Each scene shows the same named points in several views. A view is turned or mirrored, and shifted as a whole, has a little noise and may leave points out.

Scene 1
View 1
z250: [ 15,  10, -44,  16,  -9,  17, -16,  16,   0,  46, -29,  27, -22,  -5, -44,
  -6, -15,  -4,  22, -32,  -5, -32, -11,  34,  -3,  -8,  11]
z885: [  5,   1,  -6,  21, -10,   6,   0,   5,   9,  29,  -3,   9,  -8,  -5, -10,
  -1,  11, -10, -13,   5,  -8,  -1,  29,  19,   7, -12,   0]
z934: [  6,  10, -12,  15, -16,  -4,   8,  -5,  -7,  26, -17,  12,  -4,  -5, -15,
  -5,  -2,   3,  -5,  -8,   2,  -4,  24,   8,   7, -12,  -4]
z475: [ 14,  13, -24,  26, -10,   6,  11,  18,  20,  33, -14,  -1, -15,  -2, -20,
 -16,  -2, -22, -12, -11,   4,  -9,  10,  25,  -7, -21, -11]
z166: [ -2, -17, -17,  29,  -8,  24, -32,  13,  24,  43,  -8,  29,  -3,  -4, -18,
  -5,  26,  -8, -15,   4, -31,  -7,  47,  47,  18,   5,  25]
z244: [  2,   3, -21,  23, -10,  24, -16,  25,  22,  37,  -4,  20, -10,   2, -23,
  -1,  10, -15,  -3, -11,  -4,  -9,  12,  36,   0,  -5,   7]
z172: [  4,   3, -12,  31, -12,  13,   1,  17,  28,  32,  -2,   6,  -4,   1, -10,
 -10,  15, -20, -21,   1,  -4,   3,  30,  31,   2, -12,  -3]
z673: [ -1,  38,   6,   0, -23,  -2,  22,  -4, -15,   5,  -2,   8,   7,   8, -11,
  15, -12,   7,   8, -21,  42,  12,  -2, -19,  -6, -16, -24]
z787: [ -1,   3,  -9,  19, -11,  22, -16,  19,  11,  32,   4,  19, -11,  -1, -21,
   8,   8, -10,   3,  -7,  -3,  -7,  12,  27,   1,  -5,   7]
z771: [ 33,   0, -18,  19,  -6, -21,  25,  -8, -16,  34, -21, -15, -41, -27, -16,
 -12, -14, -11,   0,   7, -20, -28,  15,   8,  -3, -30,  -9]
z247: [ 12,   3, -11,  23, -11,   1,   6,   5,   5,  30, -10,   6, -13, -10, -13,
  -6,   3, -12, -10,   0,  -9,  -8,  22,  19,   3, -15,  -2]
z536: [  6,   3, -11,  16, -14,   1,   1,  -5,  -1,  30, -16,  16,  -1,  -7, -14,
  -6,   5,   3, -10,  -3,  -7,  -2,  34,  16,  12, -11,   2]
z482: [ -9,   8,  -3,  13, -16,  15,  -9,   6,   7,  23,   1,  23,   7,   4, -12,
   9,  13,   0,  -5,  -8,   6,   8,  24,  16,   8,  -1,   3]
z118: [  5,  11,   8,  25, -15,  -3,  23,   5,  17,  18,   5,  -9,   1,  -1,   4,
  -6,  13, -19, -29,  13,   7,  16,  37,   7,   0, -21, -19]
z468: [-14,  12,  31,   4, -18,  11,   1,   2,  -8,   6,  27,  11,   4,   2,   3,
  33,  15,  -1,   1,   9,  15,  22,  21,  -6,   3,  -3, -11]
z463: [ 14,  15, -12,  24, -11,   1,  20,  14,  16,  26,  -6,  -8, -15,  -3, -10,
 -10,  -1, -22, -14,  -3,   8,  -3,  11,  16,  -8, -26, -18]
z22: [  1,  29,  -2,  24, -15,  15,  21,  29,  32,  18,  14, -11,  -5,  11,  -6,
   1,   5, -32, -16,  -7,  29,  13,   0,  14, -20, -22, -28]
z575: [  0,  -6, -19,  26,  -8,  25, -23,  20,  20,  39,  -2,  22,  -9,  -2, -22,
   1,  15, -14,  -5,  -4, -14,  -6,  25,  40,   6,  -3,  12]
z978: [ -3,   1,  -2,  21, -17,   6,  -7,   0,  12,  25,  -6,  18,  11,   3,  -6,
  -4,  19,  -1, -21,   4,  -6,  10,  48,  20,  15,  -4,   4]
z936: [  5,   2, -34,  15, -15,  10, -17,  -1,  -2,  41, -32,  36,  -1,  -3, -31,
  -7,   0,  10,   3, -24, -10, -16,  22,  27,  15,   0,  15]
z35: [ 19,  16, -19,  27,  -9,  -4,  25,  13,  17,  30, -13, -12, -20,  -6, -14,
 -17,  -4, -23, -15,  -4,   4,  -7,  12,  18, -11, -28, -19]
z443: [ -3,  -3,   1,  18, -10,  18, -12,  10,   7,  27,   7,  14, -10,  -7, -12,
  11,  15, -10,  -3,   6, -11,   0,  26,  22,   6,  -5,   7]
z406: [  4,   1,  12,  16, -13,  -7,  11,  -6,  -4,  20,   3,   1,  -5,  -9,   4,
   4,  12,  -5, -18,  16,  -7,   8,  44,   4,  11, -13,  -8]
z654: [ -1,   5, -21,  29, -11,  21, -10,  23,  30,  36,  -5,  16,  -2,   5, -18,
  -9,  14, -19, -17,  -9,  -2,   0,  22,  35,   1,  -7,   2]
View 2
z118: [ -1,   1, -17, -31, -15,   9, -22,  -7, -15,  13,   9,  -4,  -3, -19,  12,
   0,   2,   2,   4, -22,  -9,   6,  -5,  28,  19,   3, -17]
z244: [ 12,  32, -25,  -6, -23,  -8,   9,  -8,  12,  -2,  -7,   7, -16,  10,  10,
  -3,  -3,   8,   1,  21,  10, -10,  -5,  -3, -10,  -4, -16]
z771: [ 27,  20, -54,   1, -19,  -6,   2,  -1,  -6,  13,   7,   8,  -3, -18, -20,
  36,  -1,  29,  28, -51,  -6, -17, -19,  21, -13,   8,   5]
z482: [ -2,  10,  -1,  -6, -18,  -1, -12,  -7,   5,  -2,   1,   2,   7,  -3,   8,
 -11, -19,   1,   7,  18,   4, -10,  -8,   8,   1,   0, -20]
z787: [ 11,  27, -19,  -5, -26,  -4,   0,  -9,  11,  -5,  -6,   3,  -2,   1,   4,
  -9, -10,   9,   8,  18,   5, -15,  -8,  -2,  -7,  -4, -11]
z463: [ 13,  10, -33, -16, -17,   5,   5,  -6,  -9,  17,   8,  -4, -11,  -1,  -5,
   2,   4,   3,   7, -28,  -2,  -7,   8,  14,   2,  -3, -13]
z575: [  9,  38, -25,  -8, -24,  -9,  -1,  -8,  16,  -9,  -9,  10, -12,   3,  18,
   0,  -3,  13,   0,  30,   8,  -5, -13,  -1,  -8,  -1, -16]
z247: [ 10,  18, -30,  -9, -17,  -5,  -3,  -6,   1,   5,   2,   8,  -5,  -8,   3,
  14,  -5,  15,  11, -10,  -1,  -8, -12,  15,  -4,   2, -12]
z468: [ -4,  -4,  13, -18, -26,  19, -38, -13,  -8,  -1,  -1, -12,  30, -24,   1,
 -35, -26,   0,  18,   6, -12, -18, -12,   8,  17,   2,  -5]
z35: [ 16,  14, -41, -16, -18,   1,   9,  -6,  -9,  19,   8,  -4, -18,  -2,  -6,
  11,   8,   5,   7, -35,   0,  -7,   8,  18,  -1,  -3, -10]
z250: [ 25,  35, -38,  28, -21, -20,  32,  -2,  20,   2,  -3,  12,  -8,  23, -18,
  14, -16,  14,  14,   9,  20, -31,  -2, -10, -38,  -3,  -9]
z475: [ 14,  20, -43, -11, -16,  -3,  18,  -5,  -3,  16,   4,  -2, -27,  10,  -2,
  10,  10,   0,   0, -20,   7,  -6,  11,   9,  -5,  -7, -16]
z22: [  8,   5, -21, -29, -23,  19,   2, -14, -14,  20,   5, -19, -15,   7,  -4,
 -29,   6, -16,  -3, -17,  -1,  -9,  26,   4,  14, -13, -12]
z654: [  4,  27, -23, -14, -20,  -6,   4,  -7,   8,   2,  -2,   7, -19,   8,  18,
   1,   2,   2,  -5,  18,   8,   0,   0,   7,  -2,  -4, -23]
z936: [  5,  25, -18,  23, -10, -25,   8,   2,  17,  -2,   3,  19,  -1,  11,   2,
  24, -25,  18,  11,  20,  14, -16, -18,   9, -26,   6, -25]
z166: [  2,  46, -22, -12, -22, -18,  -7,  -8,  20, -18, -11,  21, -16,  -6,  37,
  16,  -3,  23,  -1,  43,   6,   5, -29,   6,  -6,   5, -21]
z978: [ -7,  14,  -3, -14, -13,  -5, -20,  -4,   4,   0,   4,  10,   1, -11,  26,
   8, -11,   9,   3,  17,  -1,   5, -19,  23,   7,   6, -28]
z443: [  7,  25, -16, -14, -26,   0, -16, -10,   8,  -7,  -6,   6,   3, -15,  14,
  -6,  -8,  14,  11,  17,  -2,  -6, -20,   4,   1,   3,  -8]
z934: [ -2,   3, -10,   4,  -9,  -7, -10,  -1,  -2,   7,  10,   7,  10,  -7,  -2,
  14, -24,  11,  16,  -7,   0, -11, -14,  23,  -4,  10, -24]
z673: [ -1, -20,   6,   9, -12,  11,  -9,  -6, -16,  23,  16, -16,  27,   0, -31,
 -26, -35, -13,  22, -25,   0, -31,  12,  14,  -1,  -1, -17]
z406: [ -2,   6, -14, -21, -18,   5, -31,  -6,  -8,   5,   6,   1,  10, -28,  12,
   7, -10,  15,  17, -14, -12,  -2, -25,  28,  15,  10, -13]
View 3
z463: [  4,   1, -10,   2, -18,   5,   4,  10,   8,   9, -19, -11,  28,  -5,  20,
   1, -21,  18,   1,   1,   2,   9, -15,  -1,  -5, -11, -12]
z250: [ 21,  12,   4, -34, -27, -24, -10,   0, -10,  20,  -9, -13,  28,  25, -12,
  13,   4,   0,  17, -15, -26, -20,  -3,  51, -14, -21, -17]
z885: [  5,  19,   6,  -2,  -3,   2,   1,   4,   4,  13,  -1,  -1,   2,  -7,  10,
  -5, -11,  10,   2,  15,   0,  -3,  -9,   9,  14, -17,  -6]
z482: [ -3,  13,  15,  16,   8,  -7,  12,   0,   1,  14,  -7,   7,   3,  -8,  20,
  -9,  -2,  -5,   9,  14, -12,  -5,   0,  28,  14, -15,  -2]
z22: [  3, -10, -13,  34, -14,  -6,  26,  16,  16,   9, -36,  -7,  35, -23,  30,
  -4, -17,   6,   9,  -4,  -1,  12,  -7,  -3,  -8, -11, -16]
z575: [ 28,  20,   6,  -5,  -9, -21,  14,  10,   7,  19,  -1,   3,  -3,  -9,  -7,
   5,   2,  -2,  10,  10,  -6, -14,   0,  27,  24, -24, -10]
z406: [-13,  18,  11,   9,   9,  18,  -5,  -2,   1,  11,   2,  -1,  -9, -15,  26,
 -15, -20,  15,  -7,  24,   7,   0, -18,  -6,  16, -14,  -4]
z443: [  4,  21,  12,   5,  -2,  -8,   3,   3,   3,  19,  -5,   2,  -8, -16,   7,
  -6,  -5,   1,   5,  15,  -1, -18,  -7,  14,  18, -27, -11]
z244: [ 25,  14,   2,  -5, -14, -21,  14,  11,   7,  18,  -8,  -1,  11,  -5,  -5,
   7,   2,  -2,  15,   4, -10,  -9,   0,  29,  13, -22, -10]
z978: [ 4, 20, 11,  5, 13,  2, 12,  4,  6, 11,  9, 11, -8, -8, 17, -6, -8,  3,
  3, 28, -3,  5, -3, 19, 29, -9,  6]
z936: [ 12,  21,  14, -31,  -3, -10,  -7,  -2, -10,  16,  13,   5,   9,  25,  -3,
   7,   2,  -1,  11,   8, -22,  -9,   1,  52,   9, -11,   1]
z468: [-32,   8,  25,  46,  17,   2,   2, -11,   0,  18, -24,   2,  -7, -29,  40,
 -31,  -8,  -7,   5,  16,  -8, -15,  -9,   7,   6, -25, -12]
z673: [-42, -10,  14,  28,   8,  10,  -6, -14,  -9,   8, -30,  -7,  33,   7,  49,
 -23, -16,  -1,   9,  -5, -25,   2,  -8,  20, -29,  -6,  -6]
z118: [ -5,   9,  -3,  19,   3,  16,  11,   8,  12,   5,  -8,   0,   9, -21,  32,
  -9, -24,  20,  -7,  20,   9,  16, -14, -13,  12,  -7,  -3]
z536: [  0,  20,  10, -11,   2,   7,  -4,  -2,  -3,  11,   8,   2,   1,   3,  13,
  -3, -10,   9,   1,  17,  -7,   0,  -8,  21,  13, -10,   1]
z475: [ 18,   6, -11,  -8, -21,  -6,   7,  12,   8,  10, -12,  -9,  30,   2,   7,
   9, -14,  14,   5,   0,  -3,   9,  -8,  11,  -2, -10, -11]
z35: [ 11,   3, -15,  -9, -22,   6,   2,  11,   7,   7, -16, -13,  32,   0,  15,
   3, -23,  25,  -1,  -1,   5,  10, -16,  -4,  -7, -10, -13]
z166: [ 37,  35,  11, -15,  -2, -17,  14,  10,   6,  20,  17,  12, -19, -10, -14,
   8,   6,  -1,   9,  25,  -1, -14,  -1,  30,  43, -23,  -3]
z787: [ 12,  15,  11,   5,  -8, -18,   7,   5,   2,  19, -14,  -2,   4,  -9,   3,
  -2,   0,  -1,  12,   4, -11, -16,  -4,  26,   8, -25, -14]
z172: [ 22,  14,  -4,   3,  -8,  -6,  18,  15,  14,  10,  -4,   3,  11, -14,   8,
   5,  -9,   9,   6,  14,   4,   7,  -5,  10,  20, -12,  -6]
z934: [ -8,  12,   9,  -7,   0,   8,  -9,  -5,  -7,  11,   0,  -3,  11,  10,  19,
  -5, -13,   9,   2,  11, -10,   0, -11,  21,  -1,  -9,  -3]
z771: [ -1,  18,  -5, -38, -27,  20, -35,  -2,  -6,   9,  -4, -24,  17,  10,   6,
   0, -27,  36, -11,   0,   6,  -9, -28,  -7, -15, -21, -19]
z654: [ 28,  12,  -3,   0,  -9, -15,  24,  16,  10,  14,  -3,   4,  13,  -8,   3,
   9,  -2,   2,  12,  10,  -5,   4,  -1,  25,  19, -12,  -5]
View 4
z936: [  0, -34, -19,   7,   6,  26,   2, -32, -11,  49, -23,  17,  -4,   1,  -1,
 -20,  14,  22,   3, -13,  13,   6, -28,   8, -20,   6, -13]
z536: [  8, -19,  -4,  -4,   6,  11,  -1, -14,  -6,  32,  -3,   2, -14,  -5,  -4,
 -30,  15,   6,  -3,   2,   0,   1, -20,   2,  -4,  11, -23]
z250: [-12, -22, -38,   8,  -1,  23,   5, -39, -20,  53, -31,  18, -12,  10,  18,
   9, -16,  42,  -1,  -9,  26,   0, -21,  10, -19,  18, -12]
z443: [ 14, -20,  -2,  -9,  -1,  12,  -4, -23,  -3,  24,  -5, -22, -12,  12,  -2,
 -33,  10,   6,  11,  14, -12,  -1, -14,  10, -12,  12, -28]
z244: [  7, -22, -12,  -1,  -6,  13,   0, -24, -13,  35, -11,  -8, -28,  19,   7,
  -4,  -1,  20,  13,  -8,   7,  -4, -26,  33, -24,  15, -27]
z654: [ 12, -20,  -4,  -3,  -6,   9,  -3,  -9, -11,  29,  -3,  -9, -36,  15,   2,
  -6,   6,   8,  10, -12,  10,  -3, -29,  37, -21,  14, -30]
z475: [  1,  -3, -15,  -2,   0,   0,  -1,  -3, -17,  28,   3,   2, -38,   0,  12,
   0,  -9,  14,  -9,  -3,  19,  -7, -20,  22,  -5,  21, -28]
z978: [ 20, -24,   8,  -9,   0,  11,  -5,  -7,  -2,  23,   2, -11, -18,   3, -11,
 -36,  26,  -7,   7,  -2,  -7,   1, -24,  17, -13,   8, -27]
z35: [  0,   9, -16,  -3,   6, -10,  -3,   4, -18,  24,  11,   1, -42,  -8,  12,
  -2, -13,   8, -17,   5,  17, -10, -12,  13,   8,  24, -31]
z172: [ 15, -13,  -2,  -5,   0,   0,  -3,  -5, -13,  27,   8, -14, -40,  11,   1,
 -13,   6,   1,   3,  -6,   5,  -5, -27,  32, -15,  15, -35]
z885: [ 11, -13,  -3,  -6,   4,   6,  -2, -13, -10,  27,   3, -13, -24,   5,   1,
 -27,   5,   5,   2,   8,  -4,  -3, -21,  13,  -6,  14, -29]
z934: [  4, -12,  -8,  -7,   2,  11,  -4, -10,  -4,  26,  -5,   6, -10, -11,   1,
 -23,   9,   9,  -8,   6,   6,   0, -10,  -3,   3,  13, -16]
z247: [  5, -10, -12,  -3,   6,   5,  -2, -13, -13,  31,   2,  -7, -27,  -1,   2,
 -19,  -2,   8,  -7,   8,   2,  -4, -19,   8,  -3,  16, -28]
z771: [ -8,   7, -31,   6,  27,  -1,   5, -19, -21,  46,  11,   1, -26, -16,  15,
 -25, -26,  17, -29,  25,   5,  -7, -12, -21,  22,  21, -33]
z166: [ 18, -40,   0,   6,  12,  18,   6, -35, -12,  50,  -4, -20, -30,  25,  -7,
 -36,  14,   7,  19, -13,  -9,   4, -47,  32, -32,   5, -41]
z482: [ 14, -22,   2, -14, -14,  13,  -8, -11,  -1,  15, -11,  -9, -10,   7,  -4,
 -18,  19,   6,  14,   2,  -3,  -3, -12,  18, -15,  13, -16]
z673: [ -1,   3,  -6, -29, -32,   7, -22,  10,   6,  -7, -17,   9,   8, -19,   8,
   1,  10,  11,  -6,  19,  11,  -7,  24,  -9,  11,  22,   8]
z575: [ 12, -27, -10,   0,  -2,  15,   1, -28, -11,  38,  -8, -17, -26,  24,   1,
 -17,   3,  17,  17,  -6,   0,  -1, -31,  31, -25,  13, -33]
z22: [  9,  11,  -2, -23, -24, -10, -17,  18,  -9,  -5,   6, -17, -42,   4,  14,
  15,  -7,   6,   3,   6,  15, -15,   2,  35,  -1,  29, -24]
z463: [  2,   6, -12,  -8,  -3,  -5,  -6,   4, -13,  19,   7,  -5, -36,  -5,  11,
  -4,  -9,   8, -12,   5,  13, -10,  -8,  15,   4,  23, -28]
z406: [ 15,  -7,   7, -15,   8,   3,  -7,  -5,  -3,  17,  13, -19, -18,  -6,  -6,
 -43,  12,  -8,  -5,  21, -15,  -4, -11,  -1,   7,  12, -31]
View 5
z118: [ 33,  25, -25,  20,  -9,  12, -22,   9, -16,   4, -15,   4, -16,  -7,   9,
   6,  -1,  31, -10,  22,  20,   9,   7,  -3, -28, -14,  10]
z244: [ -3,   8, -13,  11, -11,  -3,   4,   1,  -6, -29,  -6,   2,  -5, -18, -26,
  -1,  -8, -14,  -8,   4,   8,   6,  -2,   6,   8, -12,  20]
z482: [ 16,  16,   2,  10, -10,   6,  -5,  14, -18,  -4,  -4,   2, -21,  17, -16,
  13,   2,  -1,  -4,  11,   7,  16,  -8, -10,  -1, -16,  10]
z468: [ 35,  22,  -5,  13,  -5,   2,  -7,  22, -35,   1, -10,   2, -32,  34,  -8,
  15,  22,  31,   4,  10,   4,  16,  -1, -27,   4,  -3, -22]
z885: [ 11,  11, -18,  12,  -1,   1, -10,   3, -15,  -8, -13,   5,  -7,  -8,  -2,
   7,  -2,   2,  -2,  11,  16,   4,  -8,   5,  -8,  -2,   7]
z247: [  8,  11, -17,   9,  -1,  -1, -12,  -6,  -9, -17, -13,   6,  -3, -18,   4,
   3,  -6,   9,  -3,   8,  20,  -1,  -4,   7,  -8,   5,   8]
z575: [ -3,   5, -19,  10,  -5,  -5,   2,   5, -10, -21, -10,   4,  -3, -13, -28,
   6,  -7, -28,  -4,   7,   8,   5, -11,  10,   7, -13,  14]
z936: [-17,   0,  22,  -5,   0,  -6,  -2, -13,   0, -23,   1,   2,  -1, -11,  -3,
  10, -14, -24,   2,  -6,  16,   1, -23,  10,   9,  14,  24]
z934: [  8,  10,   7,   3,  -2,   1, -13,  -8, -10, -11,  -4,   4, -10,  -5,  12,
   8,  -6,  14,   0,   3,  20,   3,  -8,  -3,  -5,  14,  12]
z771: [  6,   7, -29,   6,  11,  -8, -18, -28, -11, -27, -18,   9,   8, -42,  30,
  -4,  -7,  34,   3,   0,  33, -17,   3,  14,  -6,  36,  -7]
z787: [  1,   8, -12,  11,  -8,  -5,   2,   4, -14, -27,  -8,   2, -11,  -5, -23,
   2,   2,  -5,  -3,   4,   4,   5,  -4,  -1,  13,  -6,   6]
z673: [ 25,  28,  38,   4, -19,  10, -13,  -3, -17, -19,  10,  -1, -42,  21,  13,
   3,   7,  70,  -6, -12,  13,  13,  11, -42,  10,  16,   8]
z536: [  7,  11,  -1,   5,   1,   3, -11,  -4, -11,  -6,  -8,   5,  -7,  -5,   8,
  11,  -5,  -2,   0,   9,  20,   3, -14,   7,  -8,   7,  13]
z475: [  3,  16, -16,  14, -13,   3,  -7,  -9,   0, -27,  -6,   3,  -5, -35,  -4,
  -6, -14,  20, -13,   3,  19,   0,  11,   3,  -5,  -5,  27]
z406: [ 28,  15, -22,  12,   4,   5, -20,   6, -24,   8, -18,   7, -11,   5,  15,
  15,   5,  18,   1,  19,  20,   5, -10,   1, -20,   4,  -8]
z443: [ 11,   9, -21,  10,  -1,  -4,  -2,  10, -21, -11, -15,   3,  -7,   1, -15,
   9,   6,  -8,   3,  12,   8,   7,  -8,   3,   3,  -4,  -5]
z22: [ 25,  31, -19,  25, -30,  11,  -5,   9, -10, -26,  -6,   2, -25, -19, -19,
 -11,  -2,  48, -22,   9,  10,  12,  28, -19,  -6, -27,  21]
z978: [ 14,  14,  -7,   9,  -1,   8, -13,  10, -14,   7, -12,   4, -11,   7,  -3,
  17,  -4, -11,  -4,  20,  15,  12, -17,   7, -17, -11,  16]
z166: [ -6,   1, -22,   8,   4,  -5,  -1,  10, -12,  -7, -16,   5,   5, -10, -25,
  15,  -6, -54,  -1,  19,   9,   6, -26,  27,  -4, -16,  17]
z172: [ 10,  15, -24,  18, -11,   5,  -8,   6,  -7, -11, -13,   4,  -6, -18, -13,
   1,  -8,  -2, -11,  15,  14,   8,   0,   8, -11, -21,  25]
z35: [ 12,  18, -24,  18, -12,   5, -14, -12,  -3, -24, -10,   6,  -7, -39,   9,
  -9, -11,  38, -14,   5,  24,  -4,  17,   3, -11,   0,  20]
z250: [-26,  -1,  13,  -3,  -7, -15,   9, -23,   4, -54,   4,   2,   1, -33, -17,
  -7, -14,  -9,  -2, -19,  13,  -7,  -2,   7,  30,  19,  23]
z654: [  1,  14, -15,  15, -14,   1,  -1,   4,  -3, -19,  -6,   2,  -8, -18, -24,
   1, -10, -13, -13,  10,  11,  10,   0,   9,  -3, -21,  28]

In a view up to two points have been moved. Name them for each view, in the order of its rows, or write -.
view 1 -> -
view 2 -> z475, z934
view 3 -> -
view 4 -> z443
view 5 -> z482, z673
